Each row is a point on a landscape with many peaks, with its height.
From any point a climber steps to the highest of the 6 points nearest to it. It stops when none of these is higher. Distance is the straight distance between rows; heights are no part of it.
kuva: [ 89 165 149 152 119 137 130 136  60 167]  h=40.3
nuzal: [110 143 123 134 108 131 129 129 101 155]  h=36.3
bamog: [175 140 133 123 160 118 142 131 139 121]  h=36.4
fike: [174 158 150 133 187 128 148 131 120 135]  h=38.0
vez: [169 154 141 127 165 122 151 143 109 133]  h=35.7
kos: [153 152 131 129 140 115 150 145  98 142]  h=40.0
bur: [160 182 173 147 188 124 157 151  67 149]  h=48.4
Duvi: [ 46  86 135 123  93 142 107 167  77 100]  h=75.2
Lasi: [190 144 138 128 177 124 129  96 190 113]  h=12.7
favem: [ 44 108 151 134 105 149 107 163  68 115]  h=47.2
sinup: [165 137 123 120 139 118 148 138 125 127]  h=49.2
vugaf: [ 88 128 118 134 104 142 118 124 107 151]  h=23.3
Vev: [ 54 134 155 144 120 150 111 145  64 137]  h=23.9
fetu: [183 125 124 117 149 114 141 120 172 107]  h=67.6
vafop: [176 179 163 145 208 138 141 122 116 147]  h=60.5
sotu: [116  90  89 119  72 120 109  96 191 119]  h=39.0
bigor: [ 87  63  93 120  66 131  92  95 204  96]  h=32.9
Moli: [196 161 141 136 188 130 133  88 183 135]  h=23.8
Mokan: [181 146 144 126 180 120 138 119 154 121]  h=16.1
rura: [214 160 137 136 171 123 127  71 210 130]  h=3.4
sivob: [119 111 100 120  87 125 119 115 156 135]  h=40.2
girov: [127 152 129 134 117 125 144 136  90 161]  h=38.1
ruge: [144 169 148 141 136 118 156 151  64 157]  h=27.9
Sumet: [ 77 153 148 149 116 145 119 136  70 160]  h=70.1
punis: [ 65 103 122 127 105 149 102 132 116 129]  h=23.1
gam: [111 101  91 119  81 122 113 106 174 126]  h=41.3
ninoz: [149 143 122 123 124 119 146 140 112 144]  h=42.4
Diduv: [ 77  90 103 120  90 143  97 113 159 116]  h=32.5
Guf: [190 167 146 137 197 135 134 102 160 142]  h=41.1
kefos: [ 99  85  94 117  74 128 104  98 181 119]  h=27.8
Dase: [136 136 113 127 110 123 139 131 116 147]  h=42.2
boze: [167 158 152 133 170 119 152 145  97 135]  h=39.2
lave: [152 117  99 114  98 113 135 118 158 131]  h=52.5
rup: [137 181 157 147 145 117 157 157  53 159]  h=20.7
Sefim: [129 168 140 139 126 123 146 149  69 161]  h=33.1
Misa: [171 188 172 150 208 131 147 137  87 150]  h=69.9
satu: [195 134 133 128 168 122 128  92 198 104]  h=18.8
nolu: [151 127 111 118 111 113 140 129 139 131]  h=47.9
fopot: [ 42  96 142 127  97 140 115 170  65 107]  h=63.0
musa: [ 69  75 106 117  86 142  94 120 156 108]  h=38.9
dibuz: [ 58 116 140 136 113 148 105 140  89 130]  h=17.7
zedab: [157 100  93 116  85 106 133 109 186 111]  h=56.8
vita: [179 155 145 131 186 126 143 119 143 128]  h=32.6
Mugi: [125 126 109 122 105 123 133 128 129 144]  h=40.1
Melib: [185 179 162 144 211 138 142 115 129 148]  h=57.8
Vako: [ 36  90 136 127  80 136 117 182  53 101]  h=61.4
kunag: [179 164 156 135 200 132 139 121 132 136]  h=50.1
disod: [ 80 102 111 122  95 141 105 115 142 130]  h=60.0
vofip: [ 66 115 129 130 107 151 105 134 104 133]  h=18.0
vas: [ 51  74 120 113  87 141 102 156 105  94]  h=58.3
Mimap: [173 148 138 127 171 119 148 136 124 127]  h=30.0
ratum: [156 165 146 135 155 118 155 150  79 148]  h=32.7
bosu: [101 112 104 125  93 134 115 115 142 142]  h=23.4
Sifop: [186 110 118 118 130 103 139 109 191  92]  h=52.9
Vogu: [ 78 145 142 146 110 144 118 134  81 159]  h=44.3
zazu: [188 131 135 123 167 119 134 105 182 106]  h=34.4
Rotof: [170 107 106 118 108 105 141 116 179 105]  h=52.1
fisag: [ 93 120 115 128  99 140 112 122 124 142]  h=21.3
kada: [ 56  77 117 118  99 145  99 144 122 105]  h=48.3
bozi: [171 166 158 136 188 127 148 139 104 139]  h=50.6
benu: [169 104  99 113  93  97 137 112 190  96]  h=53.1
nogus: [ 57  62 107 110  84 137  95 149 132  85]  h=49.1
fibat: [163 116 109 113 121 106 143 128 156 114]  h=51.4
lile: [ 60  57 100 115  82 137  95 127 160  86]  h=43.7
nezu: [170 129 119 118 138 115 145 130 146 118]  h=61.0
Zup: [139 103  95 116  82 114 127 106 176 124]  h=69.8
pabi: [ 53  96 127 127 103 146 105 150  99 110]  h=50.0

Write out the way that a climber takes from each point below.
vugaf | Vogu, Sumet
rura | Guf, Melib, vafop, Misa
Mokan | kunag, vafop, Misa
Sefim | kuva, Sumet

Where does a climber stop that starts at each point below?
Moli | Misa
rup | Misa
bigor | Duvi
vita | Misa
nogus | Duvi

Call two points neighbours if one is among the 6 nearest of the other. Go from one point of each pair to the other, from neighbour to neighbour, staying as high as possible. Name the lowest point that can't be avoided.
Zup / disod | sivob
Sumet / Misa | girov
fetu / Zup | Sifop
Misa / disod | boze
